Points, in no order, along strands that fork, close into loops and pass close to each other.
(in the rows, 128 means zero)
Two points are linked if the straight distance between their rows is under 59.1. Some points are linked to none.
rezu: 124	160	110	146	76	114	88	159	143	114	128	111	128	123	122	152	122	134	140	86	111
leb: 101	117	101	132	172	146	170	159	125	151	114	144	166	121	105	87	116	121	126	122	155
Nimod: 145	113	125	135	160	151	144	136	103	126	126	119	152	116	129	112	124	134	126	148	130
movum: 151	137	108	161	113	158	133	135	90	95	133	144	139	89	122	125	109	134	120	127	125
soze: 159	150	124	152	155	146	96	96	104	65	143	134	113	112	127	113	121	137	104	140	105
Bur: 112	167	115	122	121	125	79	148	137	99	164	93	74	167	148	123	109	129	142	96	84
lonop: 123	93	151	108	185	130	140	129	114	154	110	125	125	150	128	135	143	119	126	152	134
rasos: 115	129	120	129	95	136	141	136	153	160	99	143	115	116	119	122	146	175	103	159	155
vip: 121	121	133	120	107	147	154	127	126	156	107	135	112	145	151	131	137	176	114	169	135
kud: 161	121	134	132	112	106	99	122	112	167	87	146	130	144	134	161	119	138	116	145	128
tuku: 128	104	154	106	162	164	154	116	131	117	125	107	109	124	139	94	124	169	106	155	130
resi: 115	105	118	127	171	141	144	128	125	140	123	117	145	118	86	115	128	91	136	132	144
dabi: 120	132	111	127	72	96	81	122	155	161	96	135	109	146	124	140	161	123	125	136	150
guba: 106	101	150	113	150	148	186	147	164	154	137	136	145	143	132	109	134	135	128	134	159
gatur: 134	116	130	135	163	135	151	146	119	177	109	145	125	132	135	131	137	157	107	159	147
vazek: 117	121	106	121	189	138	188	168	124	136	105	126	174	138	137	86	117	151	134	124	142
kuz: 158	142	118	145	162	120	114	102	118	116	169	145	117	104	112	118	106	89	129	100	121
karu: 93	102	129	110	155	140	166	139	149	149	87	116	126	124	96	111	156	137	117	147	152
sozo: 117	119	140	125	134	140	149	118	135	125	142	122	111	107	120	107	126	122	111	129	127
Fid: 152	126	123	135	170	147	113	101	98	88	145	118	146	116	125	123	119	130	137	152	107
Nisa: 112	125	121	130	94	129	125	119	139	141	96	126	114	107	109	129	160	151	113	150	142
Mamud: 154	139	126	126	127	104	79	117	107	116	130	118	125	138	122	139	113	112	143	129	77
Nofa: 147	134	116	118	103	99	75	127	107	128	104	105	130	129	113	158	120	117	146	134	92
fam: 156	145	103	167	98	126	121	147	108	136	109	152	158	90	115	137	113	119	119	110	142
bavar: 96	100	137	107	74	138	152	118	170	140	122	114	138	129	131	130	157	139	153	136	153
Gil: 128	169	99	143	119	109	114	120	111	63	148	117	66	102	116	122	117	137	120	73	106
guli: 105	162	119	133	123	111	80	153	153	118	163	90	83	167	130	135	113	118	150	71	100
Dusar: 125	132	145	123	157	138	135	102	137	89	174	119	131	108	115	107	122	109	137	115	111
levo: 145	159	122	150	88	112	96	153	119	110	111	137	114	120	126	141	118	140	105	109	107
dobe: 143	106	119	127	178	160	160	148	110	117	131	129	173	124	138	99	117	132	130	141	132
fol: 144	127	136	125	115	137	121	129	103	95	125	103	154	113	136	131	123	153	136	149	100
vanu: 153	141	117	152	128	133	121	130	107	110	138	141	142	100	122	135	108	119	114	117	114
Lotu: 145	118	85	162	142	139	135	140	101	154	104	138	151	105	108	119	114	119	118	133	159
zemuz: 131	133	123	134	102	146	118	142	107	104	115	107	130	106	124	128	122	156	122	137	110
labug: 115	153	105	144	92	77	107	134	139	125	129	131	96	97	109	154	132	114	130	63	144
nal: 139	128	139	126	110	136	140	138	115	149	114	143	140	142	168	144	130	169	117	166	132
tef: 156	133	121	142	109	111	103	130	123	160	93	138	129	121	117	147	126	130	105	143	132
Resor: 133	106	159	120	145	139	168	135	126	160	129	135	159	151	164	147	137	145	139	156	140
let: 143	129	100	151	179	146	166	177	107	150	100	145	167	132	136	109	109	159	118	138	146
taf: 107	148	142	128	92	112	128	133	137	109	143	125	100	118	141	128	124	150	115	95	119
Zopo: 119	131	136	114	134	124	113	92	131	91	144	97	98	107	101	128	134	124	138	131	97
Linop: 115	103	120	115	176	154	170	148	124	125	105	104	138	127	111	74	124	151	119	144	131
tofeg: 120	108	128	119	100	132	133	128	149	152	102	122	162	132	131	155	159	149	149	165	157
gesek: 148	142	145	142	161	140	125	109	127	99	182	154	151	114	137	119	120	112	110	116	124
mafe: 132	112	115	122	111	118	118	123	141	167	72	128	156	139	128	157	160	143	142	164	161
gunu: 163	118	134	153	173	133	142	148	102	149	121	153	157	132	145	132	114	137	110	145	128
kogi: 110	111	134	127	135	122	154	130	160	166	117	142	119	123	99	127	154	112	106	134	171
Lamu: 117	86	139	106	167	132	155	121	137	171	93	134	140	158	129	142	154	119	136	150	144
pife: 158	153	105	151	155	156	111	109	108	68	154	144	120	102	127	106	122	121	117	118	113
nes: 125	99	160	104	147	136	154	113	129	125	143	123	153	152	142	142	135	118	149	137	116
vomi: 128	150	100	146	79	95	99	120	149	131	125	117	138	99	91	150	134	101	153	82	150
foze: 118	141	133	137	91	98	132	127	161	155	138	149	118	115	112	138	140	114	113	106	163
bav: 117	153	128	111	123	117	94	109	124	75	149	96	79	116	112	119	124	137	136	115	93
depu: 138	157	100	153	106	83	92	124	125	118	123	124	81	108	105	144	125	104	118	56	133
zariv: 115	137	146	114	102	103	102	122	131	129	149	140	78	169	158	123	121	118	114	118	104
riso: 119	126	113	148	121	134	147	134	133	164	104	141	97	89	111	116	150	133	92	137	159
bule: 162	115	127	144	178	127	140	151	91	160	102	133	152	138	153	142	128	158	113	153	134
rap: 149	154	134	137	127	111	96	128	125	94	170	140	147	124	141	138	103	108	142	109	95
Bapab: 103	104	141	101	79	146	153	115	147	141	131	128	114	156	157	118	137	156	132	148	146
Peros: 144	151	104	141	74	106	67	148	129	136	87	120	124	133	117	151	128	136	127	121	112
gev: 139	137	103	150	169	150	155	157	117	163	105	161	125	109	117	94	122	157	85	139	143
buba: 120	114	151	120	129	135	134	112	119	138	129	135	107	127	141	122	134	130	111	147	118
zede: 150	162	115	142	161	120	107	88	117	86	182	145	121	105	110	126	107	85	142	96	108
kem: 109	116	141	119	92	123	146	119	168	131	148	122	142	121	118	141	139	113	151	106	136
Vefut: 127	158	128	137	106	88	84	138	132	123	143	118	84	135	125	142	113	114	125	82	107
guzos: 141	149	116	134	129	101	77	121	120	117	139	115	89	119	109	131	117	104	127	98	94
Pili: 158	105	117	133	166	136	136	134	102	124	127	119	179	122	116	138	118	108	159	140	131
baf: 122	94	146	112	199	146	170	142	127	135	119	103	168	150	137	135	151	111	156	134	138
ropem: 131	109	114	118	117	122	118	119	130	180	88	141	131	143	128	149	159	144	121	170	152
lugib: 104	142	137	127	80	120	145	123	157	112	150	117	132	108	120	130	131	127	145	93	137
dip: 137	124	121	131	184	162	143	118	105	83	137	111	150	115	121	80	115	133	125	137	131
Nase: 108	123	135	121	85	94	112	121	173	164	126	143	118	133	119	150	144	103	133	102	150
rav: 136	110	153	113	167	161	160	132	121	113	143	114	156	139	163	107	113	164	120	146	134
Rad: 133	123	86	155	165	144	152	162	95	154	103	146	166	119	112	103	110	135	128	136	158
zaliv: 128	133	116	143	138	163	153	131	109	110	126	133	98	92	114	89	132	140	94	130	142
zadud: 131	122	116	145	165	120	169	165	121	169	99	145	171	131	136	127	128	161	123	147	153
fule: 116	135	121	124	69	122	101	137	144	135	114	115	144	138	130	156	127	133	146	134	121
kor: 104	108	170	100	118	138	153	97	156	113	167	120	102	135	147	110	130	127	120	114	128
gubom: 159	127	137	131	149	115	92	107	110	121	141	135	135	127	134	144	119	107	128	134	101
mugep: 116	112	104	139	152	141	159	154	133	153	99	137	168	117	94	108	135	118	135	131	159
sesi: 124	120	156	117	209	149	142	110	129	117	147	122	114	143	143	94	134	124	106	149	130
Nikov: 93	135	117	105	54	115	100	120	142	134	101	110	111	157	141	142	150	144	140	139	134
Tasug: 142	160	111	138	90	105	90	151	128	105	133	113	150	124	121	143	106	120	152	101	101
belu: 119	130	99	144	183	180	150	134	108	90	136	140	124	105	125	59	113	130	112	127	142
vokiz: 136	149	137	129	110	104	98	137	139	120	158	132	131	139	139	142	108	108	136	97	101
letaf: 111	134	129	107	88	117	88	118	112	120	117	108	92	168	133	135	129	127	132	148	91
vin: 119	98	146	102	125	139	167	122	136	156	119	138	139	170	160	144	143	155	139	159	148
paron: 134	116	155	104	124	123	125	103	112	133	147	139	126	174	172	137	129	130	130	150	112
Nuvut: 116	130	148	113	89	100	108	123	144	153	140	144	124	172	144	161	126	101	133	118	118
Pom: 121	131	166	113	125	140	134	107	140	121	163	145	121	146	166	118	117	144	110	132	132
Ref: 131	132	118	135	176	180	144	107	125	73	145	127	111	98	122	65	127	133	102	125	140
mifa: 145	143	151	125	117	132	107	121	115	103	149	141	113	142	162	124	115	148	109	147	108
zimad: 128	147	145	129	99	124	98	137	118	104	145	124	116	142	150	137	122	141	121	122	95
zud: 125	113	150	106	113	106	110	110	133	153	135	136	115	150	131	157	133	101	133	136	118
mitu: 138	109	133	110	128	119	114	114	101	150	100	120	138	173	154	162	141	127	150	161	118
tili: 104	134	109	115	66	112	98	120	153	143	100	123	109	142	124	143	163	137	138	152	153
kiv: 113	141	144	128	92	134	137	130	136	122	135	135	87	122	149	118	122	167	94	125	119
vuta: 158	174	128	157	135	136	99	120	109	69	161	154	115	108	141	120	113	122	117	110	109
zike: 139	142	141	135	97	126	133	144	114	134	121	142	133	120	151	149	117	163	107	144	113
zul: 112	151	106	131	79	92	92	125	163	125	126	108	124	124	99	151	134	114	163	89	128
rogad: 140	119	151	125	127	128	139	129	138	121	158	139	166	126	134	149	112	112	140	123	124
Fevu: 122	107	129	103	203	134	181	167	124	142	102	119	165	160	137	112	142	125	150	134	141
Nepi: 104	130	151	101	108	117	107	95	123	122	144	131	83	162	152	125	129	112	124	140	105
gep: 104	101	86	131	158	169	149	135	111	125	100	113	150	102	86	85	127	105	142	130	144
Zutez: 132	114	125	135	127	118	133	129	122	189	94	146	127	131	125	141	136	143	108	162	144
rugat: 142	102	112	138	166	128	153	135	108	144	107	110	183	114	108	142	134	102	150	136	142
tavi: 125	110	140	103	154	141	143	96	137	103	160	109	135	114	107	121	135	106	156	134	111
paniz: 125	146	142	122	104	88	95	141	145	145	154	139	120	158	145	154	110	99	131	96	110
tomu: 117	107	150	112	155	147	158	116	136	130	135	119	132	130	126	117	139	120	133	133	132
raz: 119	120	133	133	109	137	163	136	147	136	134	132	147	113	115	131	137	136	123	136	144
Vono: 107	118	106	139	150	162	158	142	122	122	116	131	108	96	98	79	127	132	106	129	145
sog: 151	125	136	145	153	145	138	142	108	129	130	146	114	109	130	115	120	148	91	158	124
topa: 156	115	155	126	163	115	137	126	110	151	139	148	150	150	156	149	117	108	122	139	129
Dud: 154	152	130	154	123	141	121	142	109	106	134	163	98	102	138	118	117	141	86	125	121
Lufo: 113	124	139	93	109	125	113	109	149	115	147	103	118	158	124	151	131	111	175	128	96
fivi: 117	116	122	126	141	133	169	138	166	173	106	153	129	137	130	123	150	158	121	155	164
Peli: 148	137	134	127	123	137	99	123	96	92	131	110	144	146	164	133	119	149	135	160	94
saso: 140	134	112	144	113	149	143	138	99	99	118	119	146	88	111	118	126	143	121	137	120
Tozin: 147	104	139	116	136	112	96	109	99	135	113	114	141	150	129	157	128	121	144	154	104
vonik: 100	141	110	112	83	96	76	133	166	149	120	105	102	186	124	151	142	103	159	104	131
Zoz: 101	99	148	108	127	141	155	121	147	144	115	114	104	131	124	104	146	139	112	149	144
vus: 138	151	87	153	90	97	117	121	133	131	126	140	128	91	95	143	122	91	140	70	147
para: 111	105	125	96	184	148	180	162	148	133	104	119	160	143	140	88	128	162	136	133	139
maguf: 121	97	144	100	183	144	171	128	115	134	115	96	140	153	155	115	142	142	141	157	135
zisud: 126	132	102	162	142	144	152	144	122	167	113	151	108	98	105	99	130	137	86	139	151
meso: 158	142	119	135	99	99	70	126	120	142	92	125	120	132	110	149	125	125	135	122	106
gizul: 110	125	113	145	110	153	164	125	131	119	131	126	132	87	104	109	127	128	126	108	153
somaz: 125	100	156	113	149	129	129	102	108	149	135	132	118	169	156	146	134	114	125	153	121
Vufi: 100	116	139	89	89	116	118	98	141	134	136	130	87	170	149	140	138	102	140	131	115
Biko: 128	139	120	128	103	118	114	122	124	114	135	117	126	109	108	139	119	121	143	121	105
Sek: 165	158	89	148	111	123	88	133	104	103	137	122	139	99	107	136	97	107	148	102	95
Roz: 112	136	130	106	98	89	89	120	157	147	134	119	99	161	118	159	129	95	151	92	119
tufeg: 146	113	133	114	127	115	116	115	135	132	131	121	140	116	98	153	132	98	162	127	113
sikun: 128	135	88	165	157	178	143	136	93	103	141	151	124	99	126	81	109	122	112	123	149
Fuf: 116	134	129	115	75	116	124	133	155	162	112	160	132	173	151	154	147	144	128	146	148
molab: 109	157	133	121	118	114	82	127	135	89	141	95	75	147	133	120	118	129	141	102	93
gikur: 133	118	142	112	132	119	108	109	114	107	129	111	137	143	132	147	126	122	151	150	96
gagol: 148	137	113	143	141	116	115	103	118	139	140	143	118	95	97	132	110	79	118	94	135
Lor: 109	144	112	129	66	103	92	142	164	140	112	126	143	145	129	143	141	130	145	122	140
Ser: 112	95	108	114	174	155	152	134	126	134	103	102	157	113	89	102	137	106	155	138	141
Befab: 157	167	129	129	151	116	102	90	138	79	181	137	127	119	117	130	105	104	150	116	102
Tur: 96	106	134	109	151	133	163	149	166	172	96	133	118	134	113	113	157	148	117	152	160
nid: 107	104	133	96	89	137	154	113	150	150	112	137	138	179	168	140	149	142	141	152	151
venu: 122	105	131	120	208	135	162	151	116	142	113	127	152	137	121	107	129	113	127	136	141
varo: 166	141	115	158	106	120	107	144	99	119	125	149	170	101	124	142	106	121	125	113	116
Moze: 133	101	151	110	192	151	152	121	110	115	124	104	159	140	149	124	135	128	148	144	135
Kalo: 121	134	149	105	115	131	135	107	146	94	170	129	128	120	142	125	123	128	133	118	111
vek: 127	109	122	135	124	134	126	128	114	134	90	98	148	116	105	144	144	133	143	160	127
san: 123	114	138	123	199	145	144	117	131	121	146	129	127	132	120	90	134	105	115	134	132
Mel: 110	142	134	124	79	126	100	139	126	110	127	111	100	151	151	128	113	149	130	118	100
voz: 137	125	138	106	134	134	111	104	116	84	138	94	119	121	118	125	125	124	143	147	96
memot: 119	136	119	140	94	138	151	123	140	105	151	120	141	91	109	124	128	129	140	92	142
razif: 132	146	106	129	119	86	89	108	124	113	140	113	89	103	94	144	116	95	145	85	99
sudu: 154	150	100	164	97	115	115	135	124	133	121	148	139	90	101	142	110	103	125	85	140
sovo: 136	149	116	158	163	173	138	116	102	95	153	156	108	91	131	96	119	118	101	117	143
Silif: 108	111	126	116	108	129	123	113	130	135	105	110	101	117	111	132	141	140	122	157	133
zor: 111	94	147	109	127	153	172	140	153	165	124	139	139	163	146	124	147	142	133	148	142
Rozo: 120	133	127	130	102	122	125	129	135	157	106	150	139	148	151	152	132	148	117	158	133
Gebad: 121	127	132	95	93	116	101	127	143	123	143	111	137	172	143	151	131	105	174	129	96
norit: 133	173	131	158	90	104	98	170	133	122	139	143	100	128	147	142	108	129	107	69	121
buk: 112	112	161	95	118	137	134	105	135	107	153	111	114	127	145	120	128	126	131	131	111
zep: 130	99	162	106	181	136	133	111	116	131	135	127	112	146	133	114	138	120	108	160	127
Fak: 117	161	105	138	76	90	72	152	157	128	119	99	128	139	113	146	132	120	154	85	134
mudap: 142	139	148	137	156	145	146	100	133	81	180	133	146	123	131	112	108	119	133	121	123
gara: 151	145	136	140	149	137	106	111	109	89	139	132	116	122	149	123	120	154	106	155	104
Lege: 98	122	87	138	139	178	155	132	109	117	114	119	129	89	92	84	116	118	129	125	145
gute: 122	131	140	148	135	150	158	130	119	122	132	142	97	101	129	98	128	156	80	130	143
Bezod: 153	117	145	130	127	114	126	131	114	150	123	147	159	142	145	148	120	126	130	141	121
Govo: 115	106	134	120	128	119	138	115	142	154	115	127	119	118	93	135	153	111	124	136	144
Vedug: 129	128	127	119	82	119	110	136	126	132	115	117	163	162	153	159	125	142	156	148	112
mulun: 144	113	128	135	147	118	127	118	126	135	146	132	152	107	104	138	115	88	147	123	122
Sul: 143	135	112	144	171	158	117	106	104	93	154	136	106	101	119	93	120	106	108	121	132
nisek: 160	109	114	141	154	128	125	138	97	153	86	125	154	117	116	145	128	126	130	148	134
ris: 134	152	111	138	113	128	109	118	115	82	142	114	108	91	109	131	117	123	139	107	106
kizur: 121	149	118	142	68	96	94	141	160	132	115	128	126	119	122	145	143	138	128	108	152
Vemov: 148	116	161	126	171	117	129	117	118	124	158	155	140	151	176	143	125	125	120	152	133
kabi: 128	124	169	122	156	143	147	106	134	116	160	134	115	126	155	104	128	150	102	139	132
gabot: 154	125	128	150	177	139	147	146	109	142	137	156	170	120	135	109	112	127	105	134	142
Luno: 127	102	144	116	146	133	153	131	152	170	110	131	156	142	118	149	160	119	140	145	150
Vema: 139	137	111	141	115	94	108	113	116	130	127	137	90	90	102	133	121	91	119	78	132
mig: 97	108	146	102	107	126	138	110	161	156	121	129	108	135	114	137	167	108	133	138	146
pafop: 134	98	150	93	151	157	153	120	122	110	134	104	137	135	157	106	130	166	118	157	125
bak: 123	129	128	119	104	87	103	118	157	158	128	132	105	128	110	153	133	87	143	91	133
pedum: 155	107	136	120	118	111	105	128	114	170	90	132	144	166	149	169	133	132	131	151	129
dozag: 152	131	113	154	153	153	158	154	105	142	120	163	128	110	132	105	127	159	94	154	132
famif: 121	128	133	113	108	111	119	102	136	116	149	108	129	112	100	146	124	97	153	118	110
Rorep: 146	138	131	130	154	165	137	94	120	70	148	118	114	101	125	89	125	139	121	133	129
niv: 119	129	142	102	97	126	126	117	125	133	140	147	128	191	178	143	126	147	131	144	113
goge: 125	119	135	133	123	149	158	137	132	149	101	132	122	121	120	110	142	178	108	165	139
kofe: 123	101	159	113	151	139	169	138	136	139	140	127	169	157	160	147	139	123	157	137	128
Zir: 116	97	149	102	131	119	129	107	123	156	114	132	118	161	136	149	151	104	125	149	122
senul: 141	128	106	150	127	139	145	144	117	146	104	144	152	105	108	131	131	139	115	143	147
namo: 108	141	138	116	77	131	118	122	132	131	131	129	103	141	151	128	122	160	117	140	122
mez: 118	89	143	87	158	148	153	121	114	143	108	99	129	163	152	133	150	135	149	162	129
bazes: 135	106	107	138	167	131	138	139	93	138	91	112	153	113	114	114	130	132	121	158	141
Lari: 140	124	139	127	183	150	171	150	121	119	127	127	149	133	153	99	119	158	126	136	136
naluf: 135	119	110	141	150	124	147	146	140	165	102	145	152	117	98	123	141	120	117	143	165
Luk: 133	117	115	135	109	112	116	117	163	159	113	134	156	100	97	148	149	104	142	117	158
Lezip: 96	157	146	126	89	104	96	144	135	122	157	128	85	166	155	131	114	124	122	96	103
Lodak: 126	144	114	154	82	118	128	140	133	124	121	140	118	90	116	138	133	141	109	105	142
geze: 155	167	129	149	129	113	100	133	121	90	169	144	121	113	131	127	106	113	119	91	110
pem: 141	123	157	134	184	144	141	129	115	147	144	145	124	146	159	119	121	140	99	153	126
Zit: 108	158	108	151	58	106	121	144	150	111	125	126	111	104	120	141	142	144	129	90	148
lito: 134	107	124	117	98	122	124	128	138	136	103	115	171	149	139	164	145	137	160	157	137
rugul: 123	140	126	102	98	101	90	136	153	136	141	110	134	161	120	152	116	92	173	105	86
rotol: 153	111	112	133	138	128	120	119	107	133	108	112	148	112	100	146	134	110	139	148	127
pinub: 110	126	133	112	68	117	123	131	137	143	119	139	122	179	159	142	130	134	133	143	126
Gomo: 134	171	135	135	129	130	104	101	131	61	168	123	96	115	130	109	118	131	119	105	102
bize: 145	129	132	150	117	132	128	137	110	128	138	150	140	108	140	139	119	141	108	130	121
tup: 114	91	135	90	125	138	138	107	128	144	115	112	127	173	149	147	151	118	154	153	128
teni: 142	112	138	127	153	128	142	135	119	124	146	130	183	130	130	145	124	117	153	135	125
piru: 92	142	152	119	88	114	136	122	146	122	144	120	83	140	155	123	124	140	123	96	119
nar: 116	145	112	123	99	104	75	157	158	145	151	100	122	180	134	150	108	107	167	98	98
nated: 140	163	140	113	144	123	103	84	137	66	176	117	100	127	129	122	114	124	148	113	94
pilaz: 110	123	113	146	112	150	162	136	148	140	125	133	141	92	108	111	134	138	113	133	167
teza: 166	122	154	134	178	123	111	100	116	114	148	147	142	144	149	144	116	122	123	139	111
vuba: 155	147	139	155	153	131	127	133	107	126	143	171	111	115	145	121	117	145	79	146	124
Lozu: 121	169	133	131	114	117	117	123	129	70	163	115	76	104	133	114	117	142	124	82	106
gisam: 115	136	111	149	102	142	152	133	132	137	108	127	107	85	103	112	141	149	102	133	163
Tudip: 149	150	110	169	139	156	134	138	100	101	151	158	110	84	136	106	116	125	89	118	131
tedo: 112	121	118	117	186	156	181	159	133	124	118	142	156	137	125	57	105	145	118	121	137
Zigin: 148	117	116	145	118	117	121	114	140	148	130	140	165	105	96	143	126	90	155	112	138
pitad: 137	141	124	146	95	122	124	133	127	151	113	139	120	106	115	137	133	127	108	128	139
goni: 124	128	123	125	77	132	117	130	142	117	117	109	165	116	114	144	130	133	160	134	119
mik: 131	115	150	129	155	132	147	126	113	160	128	148	117	140	142	126	128	138	105	160	127
zuses: 152	130	143	138	122	116	105	134	111	121	124	138	152	148	159	151	106	145	124	145	111
savo: 111	99	118	109	158	137	156	148	132	149	90	109	146	135	109	115	148	140	139	155	150
giti: 133	123	120	150	157	136	137	126	116	147	135	147	127	98	116	113	111	105	103	113	152
sekor: 142	163	117	145	119	82	92	140	121	120	147	128	81	119	114	137	110	106	122	55	112
gid: 104	106	146	98	182	148	184	158	154	145	124	129	141	140	129	89	128	142	127	131	144
sirov: 151	135	143	134	135	127	117	132	93	108	123	129	144	142	167	149	123	162	130	157	102
zif: 113	114	105	120	171	145	158	148	109	137	89	99	149	121	110	106	135	149	127	155	141
vanas: 123	167	120	158	87	101	122	164	124	99	136	139	81	115	136	143	118	147	102	67	125
Saze: 108	111	146	98	106	147	151	105	141	131	113	100	105	116	129	118	141	152	125	151	135
ramaz: 112	162	132	147	90	98	101	161	150	131	153	132	95	155	159	139	109	120	119	78	108
Vez: 121	122	106	132	86	126	128	121	144	127	111	114	153	95	101	139	145	133	140	127	147
gefos: 128	134	113	121	78	94	77	123	137	161	88	126	99	160	129	152	142	121	125	143	125
Fizu: 109	117	144	112	161	154	162	140	127	131	117	112	112	121	118	81	130	154	111	153	132
kirur: 101	121	138	114	79	130	145	116	165	142	121	128	119	128	142	133	154	151	130	134	157
Rigo: 117	104	122	115	165	135	147	106	126	122	142	118	127	107	88	115	132	87	151	125	118
gezig: 143	169	96	137	100	114	87	142	120	84	149	112	137	111	103	137	98	114	159	88	95
Pizib: 111	125	145	136	140	127	159	133	144	156	142	151	121	115	113	118	131	116	108	122	157
tofo: 144	169	124	158	105	112	103	160	128	107	150	141	121	111	135	139	102	119	126	78	110
Dera: 98	112	135	96	92	121	126	103	157	151	117	141	105	161	134	142	158	108	143	130	135
Kuve: 121	107	141	119	112	130	148	120	158	153	132	135	158	133	124	147	141	117	142	132	145
rim: 157	118	116	140	177	115	136	148	94	175	91	127	155	134	124	139	125	136	126	162	140
siv: 102	146	118	139	86	91	133	121	154	138	131	136	99	109	115	145	141	119	125	77	157
dumo: 116	133	118	112	86	97	81	124	123	140	105	124	95	176	142	152	133	122	125	138	107
vak: 97	149	122	127	103	102	88	151	164	131	152	92	94	177	126	151	115	105	166	76	109
Kif: 92	138	116	111	71	108	99	125	156	126	123	102	105	167	128	146	143	128	160	121	121
Gim: 140	146	153	137	147	154	141	111	127	105	154	143	99	108	143	95	121	154	83	128	135
Mogu: 124	97	131	118	139	137	147	124	121	130	98	100	148	128	121	129	144	141	134	164	139
Kur: 139	176	97	146	123	124	101	120	114	58	156	121	89	100	120	129	111	120	138	89	95
vebib: 137	112	139	131	159	132	171	156	127	155	108	138	179	135	145	143	135	139	142	146	143
gudo: 119	122	126	132	190	143	158	136	123	129	134	140	144	123	116	82	119	112	120	130	138
rar: 97	127	166	105	102	114	138	105	146	117	168	130	94	151	154	123	127	111	123	106	122
rize: 133	116	139	121	199	132	164	156	115	144	119	134	152	153	164	111	126	153	125	139	130
fef: 156	136	118	131	164	168	117	83	111	66	146	108	127	107	115	99	128	132	132	143	108
tebol: 118	116	110	140	110	135	134	124	150	141	113	128	174	98	94	131	153	117	145	127	168
Vad: 109	165	126	140	91	114	119	141	126	90	133	127	77	112	150	130	132	146	97	80	128
fasur: 151	133	142	148	178	138	134	122	114	124	155	157	155	119	132	117	107	117	115	119	129
ralu: 130	104	106	137	187	135	143	158	104	150	91	107	174	136	116	123	126	107	150	131	147
gagas: 121	130	148	126	103	116	127	129	143	105	164	136	143	123	138	141	114	115	139	108	116

A fork is a point with three links, a tip a point with one. Leave the first point through the second and follow the links. Name the first fork or tip that comes.
Kur, Gil | depu
Dusar, tavi | Pom
gezig, Tasug | vanu
gagol, kuz | fule
fule, Lor | Lufo
leb, mugep | Resor

How many points has the smallest loop of links through each point below? Write - if it is on no loop.
soze | 15
Linop | 10
bazes | 7
vokiz | 14
kabi | -
pilaz | 7

Name the points in between on the shortest way along the links from the first point to the second, in order.
nid, mulun | vin Resor kofe nes tomu sozo buba mik gatur Zutez ropem mafe tofeg lito Vedug fule goni Vez tebol Luk Zigin
zede, Biko | Befab nated Gomo Lozu Gil Kur ris
Roz, tufeg | bak Nase foze siv labug depu Vema gagol kuz zede Befab nated Gomo Lozu Gil Kur ris Biko famif
gunu, Ser | gabot fasur gesek mudap Dusar tavi Rigo resi
